Each row is a point on a landscape with many valleys, with its height.
From any point a ball rolls to the lowest of the 2 points nearest to it. It stops when none of these is lower. Distance is the straight distance between rows; heights are no part of it.
(690): [ 25 -25 -26 -34  45  -1  -3   5 -17 -14  -7   7   6  25  23  14  19  18
  39 -42  28 -22 -23   7  16  27  -4  29   9 -16 -20  -5  -5 -23   2 -17
  22   0 -38 -44   4 -52 -21  26 -15 -75 -14  19 -28   9 -14  26 -36  12
  36]  h=461
(735): [-15  28  18  38   8  41  24  26   0 -21  20   0  19 -17 -19  36  27 -10
  -6  10  55 -30  13   1   1  27  22  -7  -2  62  -3  -4 -46 -13  10 -44
  18   9 -10 -18   3 -12 -22 -13  37 -15   1   9  16  30   9 -23 -19 -29
 -11]  h=263
(505): [-27 -37  -1   4  38 -13  13  21  32  23  10  -6   7  -8  -8 -16 -41  16
  -9   2  -2   1  32  38 -15  42  -3  11  19  37  -1  26 -12  21  35  35
   1 -70   2 -67  78 -50 -26  28 -13 -57 -14  -6  18 -52 -32   5  16  -5
  41]  h=282
(739): [-49 -23  30  18  15   0   4  38   1  11   5  31  56 -17 -78  24 -10 -48
  40 -12  -1 -38  25 -10  12 -10  12 -43   2  18 -11   5 -67  -7   5 -29
 -10 -14  61  24 -20 -42  35  31 -13 -11  39 -48 -17 -51 -50  23   9 -18
 -32]  h=181
(284): [ 25  39 -14  10  -3 -27  10 -44 -10  35  19  23 -37 -16 -22   9  10  25
   1  13 -28   7  14   3  11  20  39 -22   8 -16  25   7   1 -48  40   7
  38 -13  -3 -31 -29  40 -31  20   3 -24 -65  -5  -8 -24 -17 -15 -11   9
  16]  h=233
(813): [  -3    9   13    8   13   20   13  -41   55   -6   27 -112    8   12
   27  -53   30   21    5   17   24    3  -20  -54   -2    3   10  -38
   22    7   31    9   31   30  -14   -9  -57  -16  -43   -1   56   -3
   -9   45   -1    1   26  -12   29   17  -11    2  -20  -41   39]  h=614
(73): [ -4 -34  -7 -22  55 -15  13  13  35  32  -1 -17  17   3  19   4 -14  40
 -36  39  13   9   1  15  12  36   3  21   0  44  33   4   2   7  17  51
  18 -46 -35 -69  83 -39 -46  -3  20 -55 -41   4  14 -10   1 -17  16   4
  51]  h=251
(226): [  10   50  -18   19  -41  -15    4    8    2  -30  -24   35  -28   -5
   14   36  -27   22  -24   27    0   28    2   -7  -19  -24  -16    5
   25  -24   13    0   -6   -7   75   82   51   52  -12   54 -100    4
   -6  -87   28   27    5   48  -11   12   73    0   13   30  -40]  h=155
(860): [-12 -71  18   9   6   3 -19 -14  39  48   2   2 -16  13  32  -1   6  47
 -21 -29 -22  -8   4  26  13 -36 -28  21 -34   9   6  25 -30   7 -50   4
 -14 -22   3 -24  40   2   7   3 -40 -19  -4 -21  -2 -21 -23 -31  50  19
  16]  h=507
(587): [  9  16  -3  -1 -28  -3  -1   2 -49   2  -1  74 -16 -29 -67   9 -28 -54
  14 -24 -38 -39   9  14  -3  37   5 -28 -14 -18 -57   1   3 -50  18 -56
   3 -35  42  -3 -29  46  15 -10 -10  18  42 -28 -36   8 -10  23 -44   0
 -51]  h=641
(19): [ 52  93 -10   9 -28 -22  61  15 -23 -42   6  -5 -53   4  12 -12 -37   9
  17  31 -62  18  -7 -13  -4  24  48 -13  17 -20  18 -41  24 -17  53  26
  -2  31  -1  33 -90 -18  14 -11  20  50  -2  34 -26  -8  50  -4  15   4
 -25]  h=524
(981): [-60  77 -15  -2 -10 -29  -6 -36  -5 -46 -30 -29 -42  16  10 -26   0  -8
 -17  33  24  53 -21 -32  11 -67 -12  -6  -2 -50  -3  19  55  10  -8  35
  -4  60  13  67 -17  50   5  -2   5  75 -42  -7  32  11  19   5   2  22
   3]  h=588
(740): [ -9  97  17  47   7  -9  43 -21  17 -14  48 -76 -16 -40 -22 -29  26 -30
  14  47  -7   9 -24 -56 -10  28  16 -55  36  16  52 -18   4   7   3 -51
 -40 -21  17  34 -15  -7   6  35  21  45  30   2  12  -2  20 -20 -29 -26
  11]  h=582
(965): [ -8  19  10  41  22  -5  20 -15  19  -5  19 -57   7 -42 -23  36   8  46
 -30  50  35  26  16   0 -13  31  39 -27  -9  39   7  36 -28  -5  37  -5
  31 -42 -34 -43  23 -28 -66  44  15 -23 -59 -12  32 -59 -26 -19   2 -38
  41]  h=287
(423): [ 51 -44  15 -59 -37  41 -22  38 -56  -7   1  37  -4  -3  52  35  -1   4
 -37 -49  -4   0 -17  27  -3  -7 -37  39  31 -48 -32   7  32  44  15  62
  23  40 -37  32 -21  -3  15 -43 -29   0 -18  44 -57   8  39  31 -32  34
   8]  h=182
(128): [-60  12  25  10  26  -7  -8 -14  22   5 -13   5  -3 -18  30   5   5   6
 -31   9  45  36  18  -3  38 -28  -2   8  10  24  -2  13   0  14  11  39
  17  10  24  45  31   7  12 -40  -1  30 -14   1  35 -18  24 -20  19  -6
  -8]  h=572
(464): [ 17   1 -26  37 -44  17   2 -71   8   7  25 -30 -35 -11 -28  -6  54  45
 -27  50 -31  25  -2 -31 -37  13  36 -20  -5   9  31  17  10  15 -16 -57
  -2 -24 -37 -34 -29  12 -26  50   8  16 -36 -16  37 -18 -40 -27  47 -14
  20]  h=514
(461): [  7 -28 -16  -7   3  10 -19 -35  11  42  18  41 -13  17  12  13   7  57
 -49 -42   2  17   7  21  11  -5  -7  17 -35  -7   3  10   2   2 -29 -25
  17 -11  -8 -39  21  40  -5 -27  -2   7 -30  -1   4 -17 -23 -31  29  35
 -25]  h=527
(773): [  44  112    5   44  -49  -23   53  -11  -22  -14   25    7  -35   -8
  -29    8    3    2   28   22  -35   19   -4  -16  -28    0   57  -29
   -1  -17   34  -28    6  -52   70  -22    0   26   -8   14 -100   16
  -16   -9   25   43   -6   -1  -15   23   41  -24  -22   -8  -32]  h=538
(555): [ 52  35 -16 -23 -34  23   9 -25 -37   2  -8 -27 -52  39   3 -15   1  16
 -11  22 -71  24 -28 -16  -1 -24 -13  27  36 -11  17 -15  46  40 -38 -20
 -37  24  -9   8   1  29  22 -40  18  44 -22  50   2  57  29 -31  49  73
 -12]  h=202
(108): [ 61   0  12 -23 -11  29 -17 -31 -15  -3  22 -56  -9  26  34 -28  55  -6
 -13 -27 -14  23 -17 -20  15 -18  10  31  29 -17  -4 -16  81  53 -29  14
 -36  31 -23  -3   9   6  16  21  -9  29 -11  31  -1  42   2 -13 -45  17
  32]  h=252
(728): [-26 -38  27  27  -1  -1  -3 -11  41  49   6 -15 -18  -8   9  -8   1  20
 -15  13 -32   0  12   2   2 -56 -15  -5  -7  30  30  18 -35  21 -18  16
 -23 -36  14   2  30 -22   5   1 -41  -4  -5 -11  23 -44   3 -20 109  -2
   4]  h=485
(879): [ 53 -46 -29 -24 -39  25 -15   3 -29  -3   5  49 -10  29  21  35 -10  37
 -44 -24   0   0 -23   2  14   5 -29  40  16 -37 -27   4  14   8  18  56
  45  34 -28  18 -34  18  23 -81 -12  10   2  44 -44  15  69   4 -16  37
 -21]  h=153
(577): [-14 -67   9 -25  52  15 -26  34  -9  22   3  63  24  13  24 -15 -35   5
 -11 -20  44   0 -19  54   2   4 -10  70 -34   7 -46  11   7  14 -29  32
  17 -36  -7 -53  82 -14  -4 -36   7 -36   8  21  15 -14 -18  11  -9 -11
   1]  h=407
(441): [ 21 -25  24  -6  -1  18 -46 -16 -44  24   6  13 -29 -13   4 -22  21 -38
   9 -33  12  11  -3  19  -1   5  -9  38 -40 -16 -74  -8  44  -2  -9 -53
  12 -40  -8 -26  45  56 -21  20 -15  17   0 -13  -4  14 -56  13 -47   5
  -3]  h=475
(86): [-19 -18   8  23 -13  -1  -9  -1 -10  29  12  73 -27 -34 -87 -12 -29 -48
  -2 -20 -44 -42  24  26  -8  51 -21 -18  -5   4 -35   5 -13 -40  -4 -76
 -12 -77  65  -8  -9  36   7  22 -25   4  22 -24 -23 -20  -5  -9  -5   3
 -42]  h=653
(115): [-35 -81  -6 -48  16  -9 -37  -9 -12  38  -5  48  22  44  42   2 -30  11
  31 -66  16 -27 -14  26  -9 -70 -45  30 -74 -61 -35  27 -24 -32 -70 -25
  14   8   7  -8   9  -6   8  -3 -29 -35  11  -4 -30 -14 -26  29  14  15
 -13]  h=567
(403): [-35  42 -17  46  -7  10  12 -71  15 -12  12 -41 -25 -12 -30   8  48  36
 -21  37  -7  58   9 -41 -15 -34  48 -46 -12  -2   4  20  -8 -19  -3 -19
  11  24 -22   9 -42   8 -13  50  -6  20 -35 -37  58 -58  -5  12  48 -21
 -11]  h=487
(833): [-15  21   2   9  24 -12  16  11  11 -12  -1  43  20 -43 -26  23 -39  -8
 -29  58  43   2  15  39  -1  56  16  10  -2  67  -2  17 -16 -12  71  39
  22 -44  -4 -51  38  -3 -31  -8  44 -16 -40  19  34 -35   3 -19 -38 -17
   2]  h=342
(474): [ 11 -17 -16 -12  22 -30   5 -58  25  35   0   0 -11  31  52   1  16  52
 -36   1 -49  20   1   9   6 -22  19  11   3 -25  68  22  13 -10 -55  40
   7  -4 -57 -30 -18  -3   3  58  -3 -33 -65  -7  26 -23 -15 -32  67  38
  24]  h=205
(99): [  0  52  -2  25 -12 -16  20 -20  -3  46  18  47 -13 -17 -59  38  -1  28
  -7  -2 -11   9  21  -4  -9   1  29 -44 -14   7  25   4 -12 -30  49   0
  33  -6   5  -2 -48  15 -13  -2  -3  -6 -31  -8  -1 -33   4 -12   5  -4
 -52]  h=257
(771): [  0 -29 -12 -17  15   9 -10  33 -25   2  -7  27  11  -5 -18 -30 -10 -65
  40 -21   4 -44 -12  -6  -6  31   5  22  -6  21 -41 -15 -12  -2 -15 -70
 -14 -44  17 -36  39 -26  -2  27 -14 -41  53  10 -33  18 -43  26 -34   6
  13]  h=406
(593): [ -9 -17   2 -16  -2 -11 -31 -12 -14  36   5  36 -15 -26 -24  -1 -26  15
 -26 -25  32  11  29  47 -34  14  -9  17 -28   8 -78  11  30  -2  21  -9
   6 -86   8 -41  70  35 -17  -2   4  22   0   3  33 -26 -56   3 -26  -9
 -15]  h=504
(983): [-20  -6  40 -33  36   5 -19  61 -10 -13 -47  35  50  -9   5 -12 -10 -50
  21   2  41 -28  20   7  19   4   3  35   3  25 -30   4  -7  43  16  45
  -2  -5  25  18  37 -40   9  -6 -13 -22  44  32  16  -2  11  28 -30 -46
  26]  h=356
(610): [  4 -56   2 -64  19  -5 -33  18 -13 -35 -32 -38  27  40  52  -6  36 -22
  13 -47  23  -7 -22 -17  -7 -46 -46  14 -11 -54 -38  -5  24  22   4  35
  -2  66  -9  46 -38  10  23 -10 -25 -20  19   5 -36  38   8  71 -58 -18
  27]  h=170
(418): [ 28   1 -33 -18  -6 -38  27 -62   6  32   3   6 -11  10  24  17  -5  45
  -1  -5 -73   0  -7  34   9  32  39   0  11 -48  49   6  27 -37   3  48
  21  -2 -39 -40 -46  18 -21  65   4 -39 -68   5  -5  -5 -24 -15  11  28
  21]  h=190
(75): [-41 -64  -1   8  24  14   6  29  22  16   1 -20  13  -3 -12 -41 -45   8
  17  -7  11 -18   5  14 -55   0  -1   0  -4  28 -31  23 -11  24  17 -26
 -32 -55   4 -64  82 -40 -42  51   0 -48  28  -5  14 -36 -63  37   8 -49
  47]  h=323
(852): [ 66  15  10  -6 -29  34   9  31 -10 -50  18 -11  -6  35  12  35  23  34
 -31   8  39 -43 -10 -34  11  30  17   5  15   6   6 -22 -17   6  -1  12
  31  48 -90  -4 -49 -44 -14 -54  38 -10 -20  54 -49  47  56 -22 -16  17
  30]  h=130
(731): [-20 -68   6  21 -16  -5  -5  72  26  31 -21 -15  56   6   7 -47  -5 -45
  55 -18  -2 -44   2   1  10 -27 -36 -20  -5  22  30  14 -35   0 -53 -31
 -47 -19  11  -9  48 -20  11  -6 -28 -37  60 -26 -15 -11 -28  -7  48  -2
  16]  h=297
(763): [-14 -33  -2  33   9  12 -26 -21  25   0   0 -34  18 -20 -28  16   8  77
 -44   6  12  35  13  36 -22  -3  20  -8 -31  43 -55   3 -47  -3   8   7
  14 -34 -18 -47  17 -24 -38  14  17 -34 -34 -16  65 -71 -46   0  37 -13
  22]  h=335
(538): [ 37  12 -21 -28  30 -16  22 -17 -23 -32 -22 -21  -1  11  24  17  24  10
  41 -34  -7 -27 -26 -10  13  29  21  -5  31 -40 -12  -4   9 -19  25  21
  -3  31 -13   2 -40 -35  -3  30 -16 -49  17  21 -38   9  -5  22 -73 -10
  23]  h=478
(565): [ 92  28 -12 -10   5  19  27 -13   0 -21  20 -49   3  36  19  23  34  36
 -29  35  11 -14 -19 -32  24  20  30  16  13   5  32 -22  19   9 -10 -11
  13  18 -90 -44 -18  -1 -26 -22  30 -11 -35  56 -20  38  38 -46 -15  25
  44]  h=173
(535): [-64  77   7  29  17 -27  -3 -29   8 -23  -9 -25 -25 -19  27 -13  -2  -9
 -22  32  54  47  20 -32  15 -56  11 -17  11  19  -7  17  12  12  17  19
  20  32  12  57  12  34 -19 -19   8  61 -38 -18  50  -6  12 -14  10 -10
  -1]  h=593
(406): [ 13 -39 -31  -3  31  39  14  32   2  -8 -10   1  15  12 -20 -32 -50 -28
  31   0  23 -31 -17  -5 -27  32   1  23  -9  34   1  -8 -20   6  -9 -79
 -32 -54 -10 -83  69 -31 -41  44   1 -58  53  -6 -15  15 -43  25 -10 -17
  39]  h=370
(934): [-22 107   6  35 -17   2  44   1   4 -19  38 -24  -9 -36 -16  27  22 -22
  29  42   8   8 -11 -39  -3   0  24 -41   9  16  33  -7  -6 -22  29 -22
  12  19  15  43 -60  -9   8   8  25  53 -15 -16   4  17  33 -12  -9  -7
 -21]  h=559
(478): [ 10 -51  22 -61  43  10 -53  28 -13   0  -4  41   5  16  22  -7 -22 -65
  27 -15   5   9   6  58 -19  30 -11  81 -19  -7 -50  20  33  31   2  10
  -4 -50 -12 -43  71 -27 -16 -16 -20 -30  11  33  -7  11 -27  23 -16  17
  14]  h=426
(796): [-25 -25  -8 -13  33  16 -15  56  23  -6 -23  84  54  -7 -26   4 -53  -3
 -27  10  36  -4  -2  50   6  51 -11  65 -40  43  -8  15 -32  -3   8  33
  -7 -34  11 -44  58 -42  -5 -54  62 -58  28  42  25 -11   7  11  -6 -15
  -8]  h=385
(166): [ 16  89 -28   1 -37 -33  51  -4 -12 -42 -13 -35 -36   3  13  -3 -17  18
  20  -5 -66   9 -28 -26 -17  -4   5 -25  36 -24  22 -39  28  -9  29  53
  -1  55  30  78 -84 -12  25  -3   9  43  24   7 -26   7  49  18 -13 -17
 -29]  h=510
(929): [-21  -5  -7  14   2  16  -7 -27  15   5  17   9  -2   4  13   0  20  62
 -54  -4  59  47   2   7   2 -32   5  20 -25  23 -14   5   2  14 -20   3
  25  -3 -31 -15  44  45  -7 -41  17  37 -45 -16  51 -25  -9 -15  46  12
 -18]  h=548
(41): [ -7 -12  10  20 -20  -2  -5 -12   2  19   8  29 -43 -26 -33 -39 -22 -55
  -8  10 -45  -1  25  38  -3  32 -28 -16  24  33  -6   1   8  11   7 -38
 -30 -73  43   7  40  30  17  12 -39  19  23  -9 -12   0   5 -23   7   2
 -23]  h=666
(311): [-51 -62   8  29  -3  -4  -7  48   6  24 -19  26  49 -13 -40 -24 -31 -61
  22 -16  -3 -35   7 -10  -2  -9 -21 -38  -8  26 -21  11 -58   4 -35 -21
 -30 -49  46  -4  46 -10  27  11 -43 -10  64  -5   2 -35 -46  18  43 -13
  -6]  h=248
(785): [ 20  32  16 -14  -1 -42  -6 -17 -17  -1  -8  36 -24 -54   9  25 -27 -27
 -39  41  49  18  24  36   2  40  21  11  -1  31 -24   5  30   2  70  41
  43 -36  -7 -46  32  52 -23 -34  44  17 -53  33  36 -38 -14 -38 -44  -7
  17]  h=319
(304): [ 37  -4 -12 -22  25  27  17   5  37 -10   5 -57  21  37  16  13   4  34
 -33  32  43  -8  -6 -25  17  25  20  23  29  41  59 -13   2  12   8  11
   9 -21 -60 -43  42 -29 -46 -14  28 -41 -24  18  -4  37  28 -24  -1  -5
  49]  h=215
(828): [-55   1   1  53 -20   8  -7  -1  37  -9   6 -45 -11 -19 -21  -6  15  26
  -5  17  -2  35   6 -30 -14 -37  17 -44 -12  38   4   7 -36  -6 -18 -23
 -28   5   9  21  19 -14  14  11 -29  23  -8 -42  44 -42 -18  -3  87  -9
 -12]  h=445
(522): [-11 -66  33 -39  14 -10 -53  15 -33 -16  -8 -35  35  39  73 -42  44 -37
  29 -46  38  19 -15  -1  -5 -77 -48  20 -32 -40 -34 -13  27   2 -43   0
 -14  45 -11  20   9  30  29   6 -44   9  -2 -32  -4  29 -36  39 -37 -11
  20]  h=223
(649): [ 71  14   1 -22 -62  14  -9 -40 -40  -5  12 -47 -40  -7  23 -27  19 -33
  -2 -33 -55  21  -7  23  12  -2   9  11   5 -22 -21   1  76  19 -27 -17
 -27  21  20  29   6  52  23  23 -16  60 -11   8  -6  44  -1  -8 -48  33
  23]  h=207
(912): [ 28  27 -26  13 -25  15  32 -51 -12  13  21 -32 -32   4 -11 -33  45  42
   1  55 -55  -6 -15 -20 -20   3  27 -12  18 -36  67  -2  22   2 -54 -63
 -44   1 -40 -16 -28  29  -5  59  29  25 -41  -2  34  35  -9 -36  60  21
   9]  h=532
(609): [ -4  17  12  59  -6  30  24  13 -26  16  44  46  12 -22 -60  51   2  -2
  -5   7  18 -25  14   8 -30  26  27 -24 -24  35   2   3 -34 -40  41 -58
  33  -2 -10 -18 -25   8 -31  -1  18  -7 -16 -15   9 -21  -2 -27   2 -12
 -47]  h=300
(695): [-51 -43  23  64 -33  13 -35  35  44 -12 -16 -67  55 -11  -8 -23  27  26
   7 -10  43  20  -1  -7  13 -63 -21 -34 -24  17 -21  16 -50  -3 -52  -5
 -36  25   5   3  42   6  21  -5 -31  10  11 -64  51 -32 -38  11  66  -5
   3]  h=393
(33): [ 19  31 -29 -24 -13 -30  13 -40   1 -13 -26 -19 -22  -2  30   5   4  20
  23 -30 -59  -3  -2  19  -9   7  20 -14  37 -29  12 -17  29 -12  22  59
   3  42   8  43 -60   2  -2   5 -22 -21 -11  15 -32   6  29  15 -61 -17
   3]  h=493
(917): [ -4 -76 -30 -28 -20   8 -38 -12  -1  37 -28  22   8  30  15   8  -7  15
  25 -67 -33 -35 -14   4  -2 -27 -29 -13 -43 -37  23  16 -35 -46 -83 -37
 -13  49 -11 -21 -39  -4  15  25 -11 -22  19 -28  -8  26 -22  20  14  20
 -34]  h=543
(393): [-37  18  31  20  32  -1  36  19  48  14   1   2  31 -42 -37  42   5  -3
   3  27   5  -4  32 -25  25   9  34 -22  27  52  34   2 -60  23  39 -21
  10  -1  34  19 -23 -40  -1  42   1  -9 -18  -5   8 -47  12 -27  35  -9
 -12]  h=200
(466): [ 18 -50  -3 -20 -13  32 -37   0 -37   8 -11  19 -16  17   5 -18   8 -39
  23 -32   5 -28 -18   2 -14  -6 -16  24 -39 -13 -42  -1   6 -28 -59 -87
   1 -16  -7 -44  36  31  -7  15   8  -2  25 -17 -29  41 -56  11 -37  15
   7]  h=446
(228): [-10 -14 -21 -33 -34 -15 -14  13 -16  -3 -33  78   9  19 -13  25 -31 -22
  23 -44 -27  -8  -7  25  -1   8 -57 -13 -28 -40 -41  -8  -9 -18 -21  21
  -2  11  44  49 -15  24  40 -65 -20  22  70  -8 -40  16  35  37 -17  19
 -82]  h=613
(942): [  1 -10 -36  -4 -32 -21  -6  -8 -23   5 -36  51  -8  -4 -23   3 -21 -25
  41 -38 -56 -32  -2  13 -28  12  -9  -6 -19 -52 -48 -21  -3 -60  12 -12
  23  -5  21  12 -48  30  12 -15 -14  -4  64 -18 -52  34  -7  21 -60  14
 -63]  h=628
(294): [ 25 -47  25 -44  35  14 -34  66 -32 -41 -18 -37  28  31  46  -6  29 -24
  23 -19  87 -30 -15 -34  11 -20 -34   8  12 -24 -29 -30  10  36  -4  20
  14  46 -10  21 -22 -28  14 -29  -6 -15  48  37 -31  34  20  61 -44 -16
  42]  h=124
(477): [ 52 -35  -7 -66  52  -1 -12  31 -37 -18   4  -7   5  22  25  -3  -8 -41
  40 -10  -3  -4 -14  22  -9  56   3  55   4 -27 -30 -10  36  30  17   4
 -15 -37 -37 -50  36 -87  -2  14 -35 -51  -7  41 -41   9  -4  20 -40  16
  46]  h=442
(401): [ 66  37 -10 -31 -58  -7  35 -20 -54 -24  30 -52 -46  19   8 -29 -10   5
   0  14 -79   7 -27  -8   3  16   1  19  26 -16   8 -38  41  34 -39 -19
 -64  27  25  41 -37  23  36  22  11  64  -3  21 -14  47  22  -8  18  39
  -2]  h=142
(119): [-26 -65 -15 -39  11  -8 -31  17 -11   6 -14  71  29  26  21  28   8 -15
  19 -42  -5  -6 -10  31  19 -33 -56  17 -24 -42 -33  12 -27   8 -24  46
   8  15  39  66  -4   9  24 -67 -16 -11  55 -20 -35   3  33  41  -7 -18
 -21]  h=600
(528): [-35  28 -14   3 -15 -18 -13  16   4 -27 -29 -12  12  13  -2   7  20   5
  23 -13 -22   4 -12 -15  21 -20 -35 -24  23 -15  35 -20  -9 -13 -27  30
  -6  69  34  50 -34  13  43 -15   8  21   3 -47  -1  48  15  38  -6  -6
 -16]  h=546
(222): [-57   3   0  23   0 -24  16  17  26   2 -26  10  47 -17 -62  34 -15  -9
  22 -23 -15 -11  25 -30  -6 -32  14 -67  31 -22  19 -14 -44 -22  20   9
  24  36  55  45 -57 -23  31  32 -15   5  27 -62 -34 -22 -32  24 -40 -18
 -48]  h=94
(185): [ 41 -13  18 -14  26  30  -7  61 -16 -67 -12  -6  17  29  25  20  19   6
   5  13  85 -53  -2 -36  25  16  -8  23  13   4 -36 -21 -24  28  14  12
  19  51 -44   7 -33 -54  -3 -36  23 -21  29  46 -21  32  51  38 -40  -9
  47]  h=76
(35): [  22   -5  -15  -15  -23   20  -13   10   -4  -23   -6   42   -8   19
   20   51   -1   33  -46   17   39    7    9    1   14  -15  -23   15
   30  -23    4   11   -6   -4   42   64   61   61   -1   48  -67   10
   -1 -103   15    2   10   37  -19   15   86   13   11   13  -18]  h=117
(274): [-14  39  13  28  46   7  31 -28  35  -2  31 -47  37 -32 -33  39  20  37
  -6  36  22  10  22 -28   9  14  52 -31   8  46  23  17 -45   3  36 -16
  23  -8 -17   5 -38 -50 -43  62  21 -32 -38   2  15 -52  -3  -7  16 -23
   8]  h=246
(8): [-26  38  23  16  -5  43  14  29  35 -19 -10 -14  33  -6  -7 -20 -18 -32
   0  45  47 -15  34 -25  13  33   8  -1  23  63  14 -16 -24  14  28 -15
 -23   0  14   6  45  -9   8 -18  23  11  59 -13  18  34  24  10 -14 -34
  16]  h=308
(181): [-14 -12  -1  25  12  34  22  58  31 -20  20  49  53 -31 -64  14 -68   0
 -33  28  24  -7  22  41 -25  69  10  32 -26  66  11   9 -40  -4  40   4
  -8 -47  -1 -78  35 -25 -42  -1  72 -53 -18  25  20 -16   5  -4 -12 -21
  -9]  h=364
(642): [ -4 -14 -43   5 -24   9   0 -16  -7   7  -8  -4 -12  11   3   5  15  17
  21 -41 -43 -17 -20   1   8 -15  -7 -20   1 -20  22  -7 -11 -46 -49 -18
 -23  53   4  11 -37  15  28  23 -14   2   8 -37 -12  27 -10  11 -11  17
 -17]  h=521
(633): [-28  27  29  23  18 -22  43  30  38  -3  -7  14  49 -14 -46  38  -3  17
  22  11 -16  -2   7 -57  24  -3  27 -31  25   2  69 -19 -31  -8  52   5
  17  35  63  58 -72 -54  33  37   6  17  -8 -31 -26  -9  16  -1  22 -18
 -43]  h=143
(344): [ 34  25   1 -19   1 -18  12 -33  -3  29  -4 -31 -48  13  31 -26   7  -9
 -18  23 -43  41  13   6  -3  -7  -1  21  20 -10  36  -9  29  27  -5   9
  15 -18 -13   5  12  26   5 -17  20  22 -27  30  20  11  13 -61  40  32
  20]  h=256
(716): [ 42  41 -30  17 -57  11  46 -71 -27 -14  -4 -20 -22   1  -9  -7  -2  41
  12  18 -66   0 -14  -2 -11   5  58   0  -1 -46  44 -21  52 -40 -36 -36
 -14  51 -39  -8 -75  37  -1  44  28  20 -17  -9  18  36 -11 -15  10  11
 -16]  h=552
(167): [ 27  25 -10 -20   9 -37  -3 -33 -19  35   0  19 -49 -27  10  -6 -20 -23
 -39  27   0  34  12  20  -4  34  -7  12  -4  12   6  -4  23  20  38  22
  38 -46  -3 -21  27  48  -6 -35  32  21 -24  24  19 -25  14 -57  33  21
  -1]  h=291
(807): [ -14   58   -8   33   27   -2   37  -30   45    1   49 -101  -15    5
    6  -41   21   -4   23   48  -28  -10  -38  -64  -18   24   17  -39
   31   -2   59    1   19   19  -11  -29  -61   -7  -20   19   22    0
   -2   57   13   31   29    8   29    7   25  -26    9  -22    8]  h=597
(300): [-22 -39  11  46 -16   1 -34  60  10  -9 -11 -54  44  -7  16 -28  17  -6
  33 -18  23 -20  -6 -23  18 -45 -29 -33   0  -6  27  -9 -26  -9 -71 -26
 -52  24  -3   1  23  -8  30   6 -27  -3  22 -52   4   2 -46  17  46  -6
  23]  h=345
(777): [ 21 -14  18 -25 -15 -40 -34 -41  15  54  21  36 -57 -12   7 -23 -27 -23
 -20 -10 -72  10  37  53  -1  -2 -31   4 -10  -2  -7  12  35  18 -12 -27
  -9 -65  55   0  36  40   9   5 -40  36 -14   1  -4  -1  14 -32  30  35
  -9]  h=678
(136): [-61  49  -3   8 -19 -39 -27 -12  -6 -50 -10  -8 -13  17  11 -18   8 -16
 -10  12  10  41 -33 -21  21 -51 -51 -25  14 -38  19   1  30   0 -23  61
  -9  53  68 105  -4  30  34 -30  -8  41 -19 -47  11  24  26  23   6  20
 -15]  h=568
(688): [-23  75 -10  24   8 -32  16 -19   9  14 -14  35 -14  -9 -10  38 -19  -3
  -3  25  20  27  24  -6 -14 -27   5 -26  24  -2  20   5   4  -8  69  53
  71  33  27  33 -69  30 -21 -37  13  22 -24   5   3  -5  32 -38  10   8
 -61]  h=206
(210): [-15  19  37  -2   5   2  -9  50   8 -28 -30   7  24 -16   1 -22  10 -74
   5  29  37 -24  23 -21  37  25  -7  -6  20  16 -11 -12   1  33   6  23
 -17   6  50  40  34 -20  40  -9  -5  12  52   0   3   1   7  12 -33 -33
  21]  h=337
(254): [  6 -25  53 -14  11  22 -26  15  -7   0   1 -50  13  18  42 -50  36 -35
   6 -32  34  15   2   2   8 -44 -20  27  -1  -9 -23 -15  49  31 -23   2
 -38  17  -5   9  44   8  20  13 -43  31  13  -6   4  38 -35  11 -32 -19
  20]  h=272
(440): [-41 -85  11 -33  28 -17 -25  25  -4  38  -1  56  27  22  36   4 -13 -16
  39 -58   6 -23  -5  67  12 -39 -54  27 -70 -21 -43  21 -29  -7 -72   3
 -17 -22  29  17  39   0  19 -43 -23 -31  36 -14 -27 -24 -10  -5  30 -13
 -23]  h=584

Where does a ball stop that starts at each point below?
(773): (401)
(535): (222)
(181): (401)

Call two points neighbours if one is among the 2 nearest of the other. Go from one point of each pair to the other, from neighbour to neighbour, staying as low as possible. Name the highest point that can't be avoided.
(735), (418): (609)
(401), (185): (254)
(35), (418): (99)
(642), (222): (716)
